Points, in no order, along strands that fork and pass close to each other.
Two points are linked if the straight distance between their rows is under 166. Some points are linked to none.
K331: [-24 -55 -49 -19  -2  20  -8  -2 -25 -47   5  -7  40 -24  -8   4 -19   1
   5  26  43 -19   2   7 -16  11  10   0 -17  53 -33  24 -13 -13 -35  -2
 -27 -17  27 -19 -30]
K150: [ 43  -7   5  44  21   4  24  12 -24  -3 -19  17  29  11   0 -11   7   4
  51  15   6 -21  41 -47   7   7  14  -1 -16 -37  33 -51  22  61  -9 -50
 -58 -32 -55 -15   0]
K474: [  7  -2  -3   8 -13  14  -3  24 -19 -10 -24   0  29 -65  13 -17  39  16
  23  19   6 -25  10 -16 -31 -12  10 -32  -6   2  21 -40 -11  42   0 -45
 -80 -18 -30 -19 -27]
K19: [ 40   3  -5 -12  -4 -33 -81  28  35  -1 -34  49 -22 -68 -18 -15  34  25
 -18 -16 -52   3  -9   6  -6 -61  -9 -24   9  31 -26 -17 -26  14  13  25
 -20  25  14  56 -30]
K393: [-37   5  52 -25  38  49  41 -31  17  32 -24 -54 -30 -62  42  12  73 -25
  17  22 -14 -33 -30   5 -27  15 -11   7 -13 -20  27   7 -34 -27  -9 -25
 -70 -40   0  -4 -20]
K74: [ 21   3 -17  18 -18 -27  -9  40  42  49  20 -33 -23  28  12 -34 -57 -29
  17  28  -4  54  45 -47 -31  -3 -20  10  -4  30   3 -25  38  -3 -10 -37
  31  21 -27 -47   7]
K404: [-39 -10 -64  33  -5 -63  24  -6   9 -52  43   7  26  27   0  36 -58  21
  36 -10  36 -38  21 -16  32  27  24  -3  11   6 -28  24  33  40 -50 -18
  33  12  -4 -20  31]
K143: [ -5   8  36  29  12 -16  25 -22 -23  -8  20 -47 -31  33  18  -5 -73 -11
  59  13 -21 -37 -32 -40  13  53   6  -2  -4  15   3 -48  35  13  13 -59
  47  20   5 -41  49]
K109: [-37 -33  10 -39   6 -22   9  -9  17 -38  -8 -37 -46 -54  45  -5  -3 -29
 -26 -11  -8 -48 -24  62   4  17   7  39 -14  67 -26   0 -40 -18  -5   8
 -32 -43  16   1   5]
K806: [ -6  33 -19 -32  33 -13 -20  27  45  25 -23  -7  23  67 -17 -29 -18   7
  14   3 -29  48   8 -11   5 -48 -25   1 -19   1  -5  40  10 -32 -24  -2
   3   9  32  -5 -25]
K550: [ 34 -66 -20 -20  19 -19  17   3 -16 -22   0  33  18  37 -34   7  -4  23
   1   1  59 -25  41  -1  23  -5  14   0  11  15   7  12  44  34 -14  18
  27 -83 -13  27  63]
K11: [ -5   8 -52   8 -21 -50  18   5   8  26   9  13 -16 -21 -10   8  44 -11
  14   8  10 -30  44 -22  59  -6  30  27  17  45  13 -23 -10  52  -2  -9
  29 -45 -20  64  -6]
K22: [ -5 -25   0  23   4   1 -27  37  21   0 -14 -19  17 -38 -13 -18 -26  10
 -34  22 -33   8   6  18  14   8 -28 -18  -8  66 -40 -40 -43 -18   7  31
 -37  22  14  29 -63]
K837: [ -3  35 -29  -8  -8 -18  25   8 -12  28  14  31  39  32 -44  -1  10  33
 -13 -13   5  13   8  13  22   1   8 -33 -21 -22 -27  -6 -24  29 -10  19
  58   0  17  44  14]
K97: [ 13  -8  16 -24  -9  60 -68   5 -30  -1 -27  14  40 -14 -34 -17  24  19
 -52  -7   1  13 -32  41 -45 -54 -15 -36  -2   8  -5   3 -32  -3  60  63
 -37 -18 -15   3 -10]
K181: [ 40  17   7  26 -41  26 -20   0 -28 -26  18  18  13 -32  12 -20 -32 -13
   2  -6   7  22 -14   0 -15  14  22 -21 -11   8 -23 -20  10 -10  29 -16
  -5  51  -7 -20 -15]
K172: [  0 -34  41 -37   1 -13 -41  44  35  -5  14  -4 -34 -10 -15  -8 -12  10
 -24  36   4  -3  30   6 -33 -21  -9 -26  11  21   8  10  29 -13  24  24
   8  -2  23 -13 -13]
K103: [ 48 -27  30  -4 -40  80 -10  -6 -43  23  30   3 -13 -28 -17 -17  31 -35
 -47  29   4   5   6  20 -49   9  29  -4 -16  19  -6 -27 -30 -18  99  24
 -23  -1 -15  -4   3]
K401: [-16  61   6  18 -17   7 -58  -5  -4  45 -10  35   0  -6  30   8  27  22
 -51 -28 -22  55  11 -30  12 -21 -33  24  45 -55  18 -13   6   5  -6  54
  -1  68   0  30 -70]
K604: [ -5  18  -3  -8  33  20  59 -10  30  29 -15 -49   5  49  -2  -5   2 -62
  58  10 -16  38   4 -22  29 -33  -3  32 -42  36   7  22 -27 -42  -1 -24
  -1 -48  -1   5  14]
K695: [ 18 -10 -49 -26 -18  13  33  11 -41  48   2  -6  39  19 -41 -16  -1 -29
 -16  27  44  35  25   7  -5  -7  10  -7 -32  50 -13  -3 -36  24   5   4
  24 -71 -20   2  14]
K959: [ 51 -25  48   4   7   0 -24 -18  -8   0  10  26 -17 -38 -21   1  20  42
 -19 -10  12 -32 -16  19   1  10 -18 -18   7 -27  20 -37  30  72  36  50
  -7 -28 -48  27   5]
K510: [ 33  -2  53  -9  37  23  15   7  -2  35 -10   3  -7  60 -57 -23 -16   2
  14  42   1  -2  16 -44 -12  31  11 -10  -8 -89  47 -19  32  -7  18 -34
   2  -8  25  -2  28]
K526: [-32   3 -39  10  16 -15  53 -37  44  -5  14 -45   2 -28  22  31   6  -8
  15 -46  11 -32 -34  53  55 -38   6  28  -2  19 -14  29 -31  26 -23  15
  10 -42 -45  38  -2]
K728: [-47 -32   9 -30  18 -24  38 -27  51   0  19 -46 -22 -42  15  38  22  33
 -16  -7  17 -67 -27  62  22   2  -5  12   0  17 -17  20   3   2 -30  21
 -13 -50  17  10  -4]
K84: [ -3 -46   7 -50  -7  38 -31  21 -38 -74 -18   4 -18  -4   4 -32 -47 -25
 -53   9  20 -16 -12  36 -32  -2  23  -7 -16  38 -19  -7 -25 -56  69  28
  14  12  48 -18  11]
K658: [  22  -10   10   -5  -40    5  -49    4   -3  -10   -5   37  -39 -108
   12   -5   34   -2    4   12   10  -32    3    5  -48  -19   38  -37
    8   -5   15  -36   23   28   33  -45  -60    6    0  -15  -25]
K8: [-80  19 -43  19  26  21  15  -4 -31 -31 -45 -28  60  -5  24   3  -5   3
  -4 -16 -25 -18 -41   9  76  -5   7  16  28  24 -19 -12 -55 -19 -26  22
   3  19  37  45 -40]
K671: [ 17 -67  -5  -6 -18  -3  11  14 -11  -6   7  16  40  -8 -38  15  24  26
   9  40  35 -12  51   7 -49  35  13 -23 -26  21  -9  36   3  -6 -33 -28
 -52 -24  -5 -12 -10]
K292: [ 25  -3  -7   3 -40  53  53 -16 -48  36 -24 -12  41   7 -19 -22 -10 -38
 -15   9   5  37   0  51 -13  16  16 -11 -50  37 -44 -18 -78 -34  21  14
   2 -18 -13   3  15]
K587: [  5   7 -31  -8  20 -18 -42   2  64  -5 -37  15   9 -67   2   0  41  57
  -9 -22 -33 -15 -38  39  38 -63 -34  -3  -7  21 -30   7 -22  33 -38  39
 -59 -16  13  54 -34]
K535: [  8  11  19  -9  17  53  -2  24 -53  44 -20   8  22  39 -50 -39  -6  -4
 -39  60   3  10   7 -33 -22  33  14 -37  -9 -66  21 -64 -17  22  31 -12
   8  -2  19  10 -18]
K912: [-10  30  17 -25  17  58   4  -5  15  22 -41 -32  -6 -34  24 -18  74 -32
 -16   4 -15   9 -30  15  -2 -32  -3   9 -17  -2  15 -25 -55 -18  32  15
 -59 -31 -25  17 -30]
K165: [-26 -14  56   3  48  37  39   7 -26  11  18 -47 -21 -33  23  23  57 -27
  19  60  -7 -46 -15 -45 -58  29 -19   9  -8 -14  58  13 -12 -26 -28 -75
 -43 -43  11 -45  -7]
K262: [ 49  -2  24 -28  -4 -33 -35  14   7 -22 -23  30 -23 -47   6 -32 -11   7
 -32 -35 -49  -3 -26  33   0 -29   6 -20  -8  51 -18 -23 -47   6  54  30
  41  13   4  49  23]
K885: [ 86 -55 -12  22 -19 -19 -48  -2  -2 -38 -15 109 -14 -40 -38   4  17  11
  23  -3  -8 -13  24 -24  -9  -6  22   0   9   9  14  -3  39  31  26  15
 -26  13  -3  49 -21]
K330: [ 24 -21  22   4 -41 -75  -5  31  14   0  29  55 -38  16  -2  28  22   7
  -1  -7  38  11  55   1 -24  29   3   5  21 -81  30  23  72  18  -7  -3
  16  23 -13 -41  74]
K577: [-48 -12 -17  17  23 -17  42 -17  43  -2  25 -33 -11  53   0  49 -10 -11
  93   7   2 -34 -19 -35  39  10   6  32  14  33  20  45   7 -20 -52 -71
  12 -39  23 -16  33]
K748: [-29  22  13 -55  19   8  10  19  34  48  -7 -37  -2  72 -26   6  19   2
 -34  52  -7  50  45  -9 -16 -25  -6   2  -8 -11  29  80  -6 -49 -45 -30
 -22 -32  31  -3 -19]
K709: [-68  36  23 -33  18  42 -18   0 -31 -14 -24 -23  14  14  26  -7   7   1
 -23   2  -5   5 -27  -7   5 -20  -7  -5  47 -24  14   6  12 -61 -17  15
  -2  28  36 -24 -36]
K645: [-12 -18   8 -17  39 -29  22 -12  26 -45   0 -28 -24  33  -1  15 -37 -15
  59   3 -32 -40 -46 -11  39   0   8  40 -10  66   5  19   4 -48 -19 -46
  25 -21  50  -3  29]
K625: [ -7   2   5  48 -32  16 -42  38 -18   0  -1 -31  29 -54   9 -25 -41  10
 -46  11 -18  35  13   3 -32   9 -17 -34   2  28 -26 -57 -31 -11   5   7
 -16  72  -6 -30 -53]
K944: [-55  20  21  19 -16  37  -6 -20 -39  31   8  -6  21  11   5  34  50  36
 -37   9  31  19   7   8   3  55 -23  -9  31 -75   1 -15   8  11 -15  59
 -23  14  -6   2 -45]
K205: [  7  -3  -7  15  19 -44  44 -21   7  17  18 -50 -20  65  12 -23 -66  -7
  69 -10 -12 -23  13 -34  35  23  -3  -6  20   3  -1 -25  47  44 -18 -39
  72 -33 -24 -12  90]
K517: [-41  38  24  24  29 -43  -2 -26  29 -13  16   8   0  44  13  23 -36  35
  56 -28 -41  -6 -47  -4  43   6 -35   1  13 -21 -10  40  39 -25 -46  -3
  35  46  28 -19   5]
K225: [-34  38 -15  -4  17   0  75 -27  -2 -18   0 -55  24 -19  44   2 -22 -39
  32 -57   5  -7 -33  19  42 -31  -1  -5  -5   5   6 -18 -44  16  20  -8
  19 -37 -59  -9  35]
K962: [ 36   1 -12   7 -23  20   7 -11 -18  39  24  -7  14  -2  -4  -2  12 -32
 -16   1  61  29  27 -16  -8 -10 -18   3  -5  18  11 -21   0  57  36  30
  12 -54 -65  -2   0]
K982: [-46  45  31  -2   1 -39 -16 -25  53  18  36  -8 -48  47  21  58  -7  33
   7 -20 -11  13  -6   5  24   3 -42  34  22 -44  17  63  39 -19 -35   2
  15  25  14 -18 -12]
K430: [ 63 -11  25  34  -4 -60   4   7  21  26  19  30 -47  48  16  -7 -22   7
  35 -12  -4  15  24 -16 -15  34 -20   6  38 -57  17  -4  94  37   2 -12
  42   7 -51 -31  81]
K444: [-42  41 -14  -4  28  58   5  15 -80  21 -39 -22  63  39 -14 -36 -16  10
 -34  12  12  10 -26 -23  18   4   1 -22  33 -47  12 -66 -17  17  12  23
  21  10  25   7 -26]
K263: [-15  49 -55  30   4   1   3  -4  36  30 -26  21  44 -18 -25  39  66  60
 -15 -37 -26  15  -9  50  56 -45 -21 -17 -25   4 -48  20 -53  25 -36  33
 -15 -13  -9  53 -32]
K322: [  4 -19  59 -49  36  16  21  33  39  51  -3 -53 -27   3 -42  -4  47 -17
 -35  62 -15  18  53  -8 -43   8  -9  -3 -10  13  29  61 -28 -71  -5 -26
 -17 -36  35  17   8]
K465: [-62  26 -84  46  13 -28  32  -1  33  -1  29  25  13  41   9  44   6  -5
  46 -39   3   5  24 -44  56  -9   0  40  18 -39   8  41 -11  64 -29   0
  18  -1 -46  17   6]
K356: [ 24  20  57  -9  10  13  -2  29  10  39 -11 -11 -30  21 -25 -36  -5 -20
  10  31 -67  18   4 -19  -4  11  13  -7 -19 -10   7 -32  -6 -68  27 -28
  25  54  43  19  -9]
K99: [-35 -24  48 -35  33  10 -12   6 -13 -39  -6 -47 -28  20  15 -18 -53   2
 -41   8 -19 -13 -34  34  -2  39  -9   0  12  12 -21 -26  -4 -63  39  37
  44  18  59 -13  12]
K768: [ 10 -36  51   7  -2  65  -4  17 -40  36  25 -34  -9 -37   5 -34   8 -48
 -46  56 -41  15  15  11 -77  15   6 -18  -2  19   0 -34 -29 -52  57  -6
 -32  43  -9 -40 -38]
K423: [ -3 -38 -27  25 -10 -14 -16 -37 -16 -66   6   6 -16  14  35  33 -33 -26
  81   7  32 -49  11 -72 -25  28  21  11  27  20   6  21  68   3 -27 -93
 -37 -20 -14 -66  43]
K219: [-67  36 -40  -1 -15  26  38  -3 -12   0  19  -4  48  60   9  -7 -13 -14
  40   0  17  19  -3 -11  15  15  16   1  16 -33  -7  34  -4 -10 -37 -23
  21  20  15 -31  13]
K876: [ 16  34 -13 -29 -10 -11  40 -23 -28 -41 -13 -11  -4 -12  42 -29  -8 -42
  20 -45   1 -29 -22 -11  33 -33  34  12  -6  32  15  -5 -26  32  29 -22
  48 -24 -25  26  44]
K160: [ 23  36  25   0  22  63 -32  -4 -23   9 -49 -14  21 -12  13 -32  18 -25
 -55 -21 -40  23 -48  28 -17 -53 -19 -11  -4  -7   1 -53 -53 -14  71  44
 -21   4 -34  14 -21]
K304: [ 23 -23   3   2 -17 -55  46   4  59  58  44  -8 -26  11 -29  53  39   6
 -25  33  44  24  65  30   3  16  32  29 -12 -13   0  48  32  -1 -32 -16
  30 -36  -5   2  23]
K250: [-64  51   8  12  23  63   6  -2 -48   8 -66 -39  46  17  24 -32  17 -30
 -25 -20 -27  27 -38  -1  37 -19   6  11  45  -6  20 -26 -43 -41   6  24
 -17  17  23  13 -27]
K904: [-69 -17  -8 -23  22  34 -28 -37   3 -38   0 -39 -45 -35  48   4 -18 -30
  21   7  25 -31 -71  -5  -7   3 -16  28  23  19  10  17  27 -38 -13  -9
 -28 -11  22 -55 -23]
K818: [ -5 -33  48 -22  16 -11  48 -44 -11 -46 -22 -50 -27  10  40   9 -51 -34
  47 -23 -12 -65 -35   3  30  22   6  52 -30  60  18   4  -7 -40  13 -50
   0 -55   0 -21  56]
K414: [ 54  28 -14   5 -37 -46  22   2 -14 -15   7  24 -13 -54  24 -22  -3   2
  -6 -47 -16 -14   3  10  20 -15  31  -5   3  53 -23 -20 -18  34  27 -12
  71  15 -10  44  24]
K496: [ -3  20 -18 -37 -13 -30 -43   6  17   1  11  46   5  38 -33  35  17  75
 -85 -10   3  23  -8  44 -22 -37 -10  -8  12 -23 -28  72  10  11 -21  62
  40   7  19  12 -20]
K371: [-35  41 -57  38  -9 -18 -14 -18  41 -15  24  23 -21  -9  37  24  11 -15
  51 -31  15  13 -21 -50  31  -8 -15  45  31  -9  12  25  27  25 -34  -4
  -5  32 -14  -9 -33]
K770: [ 77 -82  29   6   6 -23 -42  17  15 -47   1  73 -43 -14 -31  -1 -20   2
  11  16   2 -23  51  -9  -2  -1  31 -14  30  -7  39  18  83   5  24   0
  14  -5  26  27  38]
K512: [ 27 -12  23  39 -24  -9  -4   1  -7  20  30  60  14  18 -36  10   1  30
  -3  -7  15  15  17  13  -9  64 -13 -12 -20 -74  -6  -9  27  18   5  35
  -9  49  -7  14   3]
K713: [ -9  -3  39  -4   6  31  -9 -21 -20 -15  18 -12  19 -31  19   6  16  42
 -16  -2  32 -13 -30  26 -24  20 -20 -17  11 -54  13 -28  34  35  19  32
 -38  -7 -33 -37 -27]
K395: [ 23  20  14 -13  21   6  19  -2  33   9 -35 -26 -26  -6  34 -34  34 -65
  22 -11 -39  24 -26  17  -3 -18  12  45 -38  44   8   8 -46 -63  15 -17
 -39 -23  -1  13  -3]
K314: [-10 -25  39 -47  30   0  82 -24 -34 -33 -40 -35 -12  20   3 -10 -35 -38
  16 -28  -8 -53 -10  36  21  27  30  23 -48  19   6 -15 -41 -47  21 -25
  43 -59  18  20  67]
K125: [-61  49 -38   0 -17 -55 -52  28  -1 -13 -14   5  36 -21   9  14 -12  74
 -65 -34  -5   4 -12  19  18 -35 -23 -38  43   6 -22   1 -27  26 -31  23
  27  45  28  12 -49]
K877: [ -7 -15  76 -39  36  28  11  -5 -10 -48 -16 -28 -29 -14  21  -3  -3   0
  25   2  -2 -53 -38  29 -36   2  13   2 -12 -20  28 -15   4 -39  35 -41
 -21 -23  18 -53  36]
K826: [ -7  -9  24  43 -25  53 -38 -15 -20  32   9  22  -2 -25 -25  23  44  17
 -49  26  -7  26   2   3  -5  59 -10  -4  19 -18 -24 -43 -11 -25  16  62
 -37  47   9  43 -56]
K344: [ 52   2 -10  11 -27  34  63 -26 -36  -9 -48 -16  41  21  19 -23 -47 -50
  24 -35 -13   6 -13  13  40  11  25  16 -65  53 -31   5 -48 -12  20 -13
 -15   1 -19   9  11]
K601: [ 14 -41   6  12 -22 -14 -11  13 -32 -30  34  33  -4  16 -19  -1 -59  15
  -8  21  42  -4  22  -6 -26  68  -6 -33   9 -41  -4 -28  62  43  19  23
  25  29   4 -30  23]
K384: [ 85  -4   1  32 -32  17 -32 -24 -17  15   1  21  -7 -50   0 -10  29  -9
 -15 -18  17  -2 -25 -12 -13 -42  -6  12  -6  23   6 -25   1  79  60  32
  -8 -27 -78  19 -11]
K973: [ 66  23  -2  60 -53  -2  27 -23 -31  -6  15  20  23  -9  21 -16 -21 -17
  53 -11  11   3  15 -29  -4  44  30   2 -28 -18 -19 -17  23  29   3 -49
 -13  57 -35 -24  11]
K744: [ -8   9 -53   0 -48   8 -41 -22   8 -21  32  52 -36 -50  29   5  17 -32
  -2 -10  48  15 -19 -30 -27  -5  -2  22  31   5   0  25  13   8  -3  21
 -29  23  18 -12 -32]
K366: [-19 -10  16 -31 -16  42 -48   1 -25  -5  -9  20  43  24 -44  14   6  71
 -70   0  21  27 -19  57 -17 -29 -16 -38   4 -26 -29  41  -1 -29  -3  72
 -12  14  24   4  -4]
K317: [ 60  -6 -35  31  -2  -6 -43  10  13  -2   4 112  -9  -4 -35 -15  -1  11
   1 -11 -23  38   8 -43 -11  -3 -12   6  -6   6 -11   9   7   9   0  44
  14  52   1  36 -47]
K236: [-71  -6  44 -43  28  10   7  19  -5  -7  -7 -67   1  14  16   3 -20  23
 -70  27 -25  -2   4  84 -18  22 -25 -12   3   9 -31  16 -10 -77 -19  45
   0   5  30 -24  -5]
K927: [ 25  38  53  15  47  23  -7   3   5  12 -19  -2   8  36  -8 -21 -15   3
  31   8 -51   9 -37 -36   1  -4  -9  -8   0 -63  31 -45  29 -20  22 -24
  -5  45  11  -4 -10]
K257: [ 48  32  55   4  17 -31  19  10  29  20  -7  11  10  15  -5 -24  -7  27
  29 -27 -42  14  -7  13  17 -19 -19 -33 -17 -26  11 -28  24  12   5   6
  35  27 -30  15  18]
K499: [-30  12 -71  11 -37 -36 -19   0   1 -11  12  13 -16 -79   8  18  26  12
  -2 -21  21 -30  -1 -24  35 -19  18   0  14  36 -11 -24 -23  69 -21  -4
  -6 -17  12  52 -37]
K295: [ 60  24 -39  58 -42  19  51 -19 -14   8  -5  11  49   0  16 -15 -23  -9
  49 -41   1  34  23 -24  42  -3   6   2 -48  31 -23 -14 -31  41  -7 -19
   2  33 -43  17  -4]
K340: [ 16 -52  38 -40  -8  86 -16 -10   8   0   6  -4 -30  -7 -14 -15  53 -33
 -50  25  11   9   7  53 -45   1  14  -9 -14  10 -10  34 -47 -76  72  40
 -30  -8  28   5  20]
K635: [ 15  22  14  16   8  18  54 -36 -53  -4   2 -32  31   9  11  -1 -22  -7
  25  -6  24 -43   3 -12   7  25  20 -24 -11 -36   7 -59   0  72  23 -42
  -8 -25 -65 -18  31]
K403: [ 26  -3  -1  49 -12 -24  15  -5  11  49  24   7 -23  81 -10 -12 -45  -3
  58   1  -2  25  20 -35 -20  68 -25   9  -8 -67   7 -10  55  24 -31 -26
   1  27 -23 -48  51]
K906: [ 15 -47 -55   2   5 -70  16  21   7   2  -5  47  24  77 -34   5   5  -1
   3   5  47   7  60 -23   5   1  -1  13  20 -41  31  26  48  48 -40   6
  -8 -52 -29 -20  63]
K521: [ -6   9  34  16  27  19  73 -19 -39   1 -23 -68  12  11   9 -15 -62 -22
  29   3 -21 -38 -19 -12  43  45  14 -14 -38  17  -2 -65 -20  25  21 -42
  19 -13 -23 -11  19]
K174: [  2  -7  28  30 -11  21 -23  19  11  57  21 -11 -18  44 -12 -12 -38  -9
  15  39 -17  53  33 -33 -31  40 -29   8  -3 -48  19  -4  49 -24  -4 -20
 -17  50 -17 -56 -18]
K287: [  7  -2  19   5 -10 -50   5  -5  77  27  63 -13 -50  20  -4  62  36   2
 -18  12  20  36  28   9 -13  25  -9  57   3 -27  17  84  41 -36 -34  -3
  -5  -5   9 -17  -9]
K185: [-52  48 -53 -22   5 -19  15  14  50  38   3 -36  33  65   6  27 -23  23
 -27  -5  -5  46   3  17  15 -87 -14   4  -5  -1 -10  62   5  -3 -47  18
  16 -18 -16  -4 -32]
K458: [ 37  16 -65  53 -30 -38 -13   6   5  31 -11  70  32 -33 -45  31  55  50
   2 -27 -10  23  22  -2  31 -38  -5  17 -28  13 -23   9 -40  70 -24   9
  10 -27 -24  66 -12]
K864: [ 43  14 -15  17 -33 -63 -54  38  -8  34 -17  84  11  -1 -80  13  52  36
 -36  -6 -12  22  50 -14 -10 -19 -11   0  -1  -8  10  -7 -15  52  -6  26
  23  -8  -3  46  13]
K196: [-48  54 -43  13 -22 -14 -50  14 -41 -19   5  10   8 -37   5  -1  18  22
 -51 -23  22 -11 -27 -36   5 -23 -15 -23  41   8  16 -51 -47  58  12  25
  31   5   4  24 -43]
K498: [-26 -22 -57   5 -14 -27   2 -23   6 -66  19 -26   6 -43  33  25 -55   1
  39  -1  32 -38  -9  10  21  20  16   6   6  55 -31  25  20  11 -37 -18
 -22   1   2 -29 -15]
K95: [ 41   2 -13  30 -19 -18 -43  14 -27  -6  -8 -14  13 -52 -22 -25 -11  36
 -55 -21 -38   5 -28  36  14  11 -28 -25 -16  59 -39 -46 -53  12  33  48
  29  25 -16  52 -18]
K986: [ 39  45  -8  49  -7  -7 -49  -1  29   4  15  40 -13 -27  23 -17   2  11
   3 -32 -41  51  13 -42  -4 -19 -34  25   0 -23   1 -34  20   8  -5  29
  17  94 -22   7 -67]
K367: [  9  23 -32  31 -50 -10 -14   8 -20  59  11  43  42  30 -53  11   7  47
 -49  -5  11  60  19  35   5  25 -21  -5 -16 -48 -37   2 -16   9 -45  47
  22  40   9  23 -19]
K615: [-27  34   8  21  20  -6  29  -6  26 -15 -23  -6  27   1  15   8   3  15
  28 -38 -43  -7 -45  39  59  13  -1   7  -7   8 -31   9 -16 -42 -31   0
  -4  42  17  15 -23]
K867: [  3  20 -35  14  16  52  55 -13  -7  31 -18 -20  19  68 -10 -30 -36 -43
  61   0 -17  29  -6 -41  39  18   9  10 -29  -6  -2  11  -8 -18 -12 -36
  30   7  23  13  15]
K65: [ -7  34 -60  -3 -27  12 -60 -19  23   4  -7  40   6 -54  18   9  51   3
 -25 -31  14  37 -39  23   2 -53   0  12  21   9 -36  45 -18  -9 -24  30
 -19  40  19  13 -41]
K92: [-61 -41  36   7  41  -5   8   3   3  -2  27 -36 -15   6  15  49  14  16
  34  49   0 -38   5 -35 -40  43 -41   5   9 -11  37  26  25 -11 -69 -53
 -47 -28  14 -44 -17]
K857: [  3 -51 -13   9  -8  -6   9  -4 -58 -65  22 -20  15  10  25  -2 -67   5
  35  23  49 -58  42 -45 -36  37  25 -14   4  28   0 -11  61  26 -15 -60
  -4 -15 -10 -57  46]
K980: [-32  21  48 -48 -12  21 -23   7  22  32   2 -41 -27  10  26  -5  26  -3
 -76   1 -30  35  -7  53  -5 -18 -27  -2   0   0 -29  29 -40 -47  23  49
  -4  -2   3  13 -17]
K453: [-47   8  39 -77  63 -13  60   6 -10   0 -26 -46 -15  15  -7  -5  10 -19
  -2 -14  -5 -29  12  22   7 -22   3 -15 -13   2  17 -26 -38 -21   9 -14
  47 -79  21  18  51]
K144: [-41   1 -11 -28  15  57 -34 -14 -44 -67 -11 -12   3 -11  47 -18 -16 -26
 -29  -2  46 -21 -53 -10 -14 -24  10   7  30  -4  15 -24  12  -8  24  16
 -10  22  15 -38 -30]
K839: [  8 -29 -16  23 -19 -40  59 -14  12  25  35   1 -21   4 -15  33  20 -13
  17  22  23  -9  62  -8  38  56  41  34  -2  12  -4  10  19  26 -30 -27
  43 -40  -9  33  33]
K721: [ 79 -59  40 -20  -8  29 -21  -4   7 -32  11  42 -43 -22  -9 -27  21 -27
   5  11   6 -18   9  18 -26 -28  40  -1   2  14  26  22  31 -25  83  -5
  -3 -11  11  12  43]
K541: [ 17 -50 -18  -3 -36 -12 -30  -1 -70 -72  14  46   5 -27  -2  25 -30  11
  -4  15  59 -48  36 -23 -28  29  23 -33  14 -20   7 -45  45  57  22 -16
 -14 -15   0 -37  14]
K69: [-89 -39   3 -11  29  -4   5 -18  19 -26  42 -57 -38  -9  28  64 -10   9
  39  31  23 -39 -26 -14 -26  26 -28  30  30  25   3  52  30 -50 -57 -35
  -2 -14  34 -71  -1]
K793: [ -3  50 -46  10   2 -68 -32  16  65   5  12  40 -21 -24  34   7  32   2
  12 -33 -18  20  11 -39  20 -66   6  27  28  14   4  20  11  38 -39 -10
  34  35  -2  16 -33]
K2: [ 43  -8   4 -10   1 -13 -58   6  43 -14 -43  29 -53 -95  17 -26  25 -25
  31  -2 -45 -16 -17  -9 -21 -51  30  -3  21  16  14 -26  12  -5  14 -29
 -66  17  21  24 -22]
K719: [ 18  -2 -34  -3 -40 -94 -12  33   7  12   6  75   3  28 -30  32  40  22
 -10 -16  20  33  55 -10 -13 -13  -2   2  14 -52  20  30  16  34 -42   7
  -5   5 -14  -4  26]
K26: [-45   9 -36 -37   5 -34  38  12  25 -20  24 -14  49  40  -4  16 -35  33
  21 -28  23 -23  -7  28   4 -28  30 -10   1   1 -15  42  12  -9 -42 -36
  37  -9  12 -28  43]
K24: [ -6 -15  60  16  33  61 -20  32 -20  11 -25 -35  -9  -4  -9 -25 -12 -42
  -5  48 -63  15 -17 -12 -38  10   9  -6   1  -5  16 -30  -9 -89  44 -27
 -39  65  24 -25 -54]
K128: [-42  47   6 -32   4   2  30  -9  -8  30 -13 -27  20   8  -8   6  12   4
 -43 -20  -6  14 -15  42  23 -17 -18 -29   3  -2 -30  -9 -53 -16   8  45
  43 -15   9  36   5]
K716: [-34 -11 -19   7  28 -33 -24 -21  26 -34  19  10 -26  56  17  31 -12  -7
  86   6  20 -19  -3 -61 -15  -6 -14  33  30 -10  41  40  62 -14 -33 -47
 -14 -31  10 -59  51]
K343: [-25  54 -84  20 -16 -16 -31   8   9  -8   8  26  49  18  15  10  -2  39
 -40 -42  -5  44 -26   7  26 -68  -8   0  37   3 -31  61 -32  20 -44  32
  36  57   4   4 -48]
K241: [-15  -4  34 -71  33  12  40  22  13  30  -7 -47 -38  41 -29 -21   2 -38
 -18  42  -7   7  17  14   4  11  14  -5 -23  10   0   8 -28 -62  12 -11
  44 -34  56  14  45]
K868: [ 25  25 -17  20  12 -35  12  -3   4  43   5  65 -15  45 -27   3  18   4
  -2 -26  -4  35  19 -40  13  46 -41  23  -5 -91  25 -16   5  37 -18  44
  25  49 -38  34   6]
K559: [  0 -64  -8 -46 -10   4 -38  11   4 -79 -21  -3 -57 -73  40 -21 -48 -19
 -41   3  -4 -52 -13  33 -23  -2  16  -2  -7  71 -26 -12 -17 -18  46  28
 -19  -7  34  -6  -9]
K954: [ 13 -12  22  11 -22  55  28  17 -39  31   9   5  51   0 -11 -20  28  -5
  11  31  20  22  24  16 -67  37  -3 -39 -22 -26   3  18  -3 -14 -10 -17
 -45  17 -22 -48 -13]
K370: [ 46 -66  36 -31   8  64 -21  -1  39 -31  25  13 -34 -17 -35   4  36 -25
 -15  30  29 -14  23  11 -49   7  38 -14  -4  -1  32  70  13 -60  43   1
 -58 -11  49   5  23]
K31: [ 64   2  15   5  28 -30  28 -15  18   4  -6 -11  18  28  20 -32 -40   4
  39 -26  -4   0  -9  12  21 -31 -11 -13  -7  12  -1   0  47  39  -1  -3
  48 -25 -55  -4  61]

A fork is a point with three links. Follow the links from the first point to the second and name the forks in between, in order.
K11, K458 | K250, K927, K19
K512, K864 | K262, K19
K99, K982 | K262, K19, K927, K250
K2, K331 | K927, K250, K912
K748, K95 | K512, K262
K370, K906 | K927, K19, K719
K314, K980 | K512
K430, K304 | K719, K19, K927, K250

A fork is a point with three links, a tip a point with one. Leave the first point through the second and follow the links. Name the first fork or tip that comes.
K959, K384 | K262
K225, K526 | K512
K125, K196 | K250
K716, K577 | K185
K401, K986 | K927
K615, K517 | K371
K927, K356 | K401
K95, K22 | K826
K395, K604 | K954

Follow the links from the first point to the second, and from the first to the third. Name the last point that the two ways share.
K721, K22, K8 | K927
K95, K103, K160 | K927
K982, K160, K24 | K250
K2, K384, K645 | K262
K403, K144, K713 | K19
K973, K982, K430 | K19
K395, K770, K287 | K250
K868, K143, K22 | K262
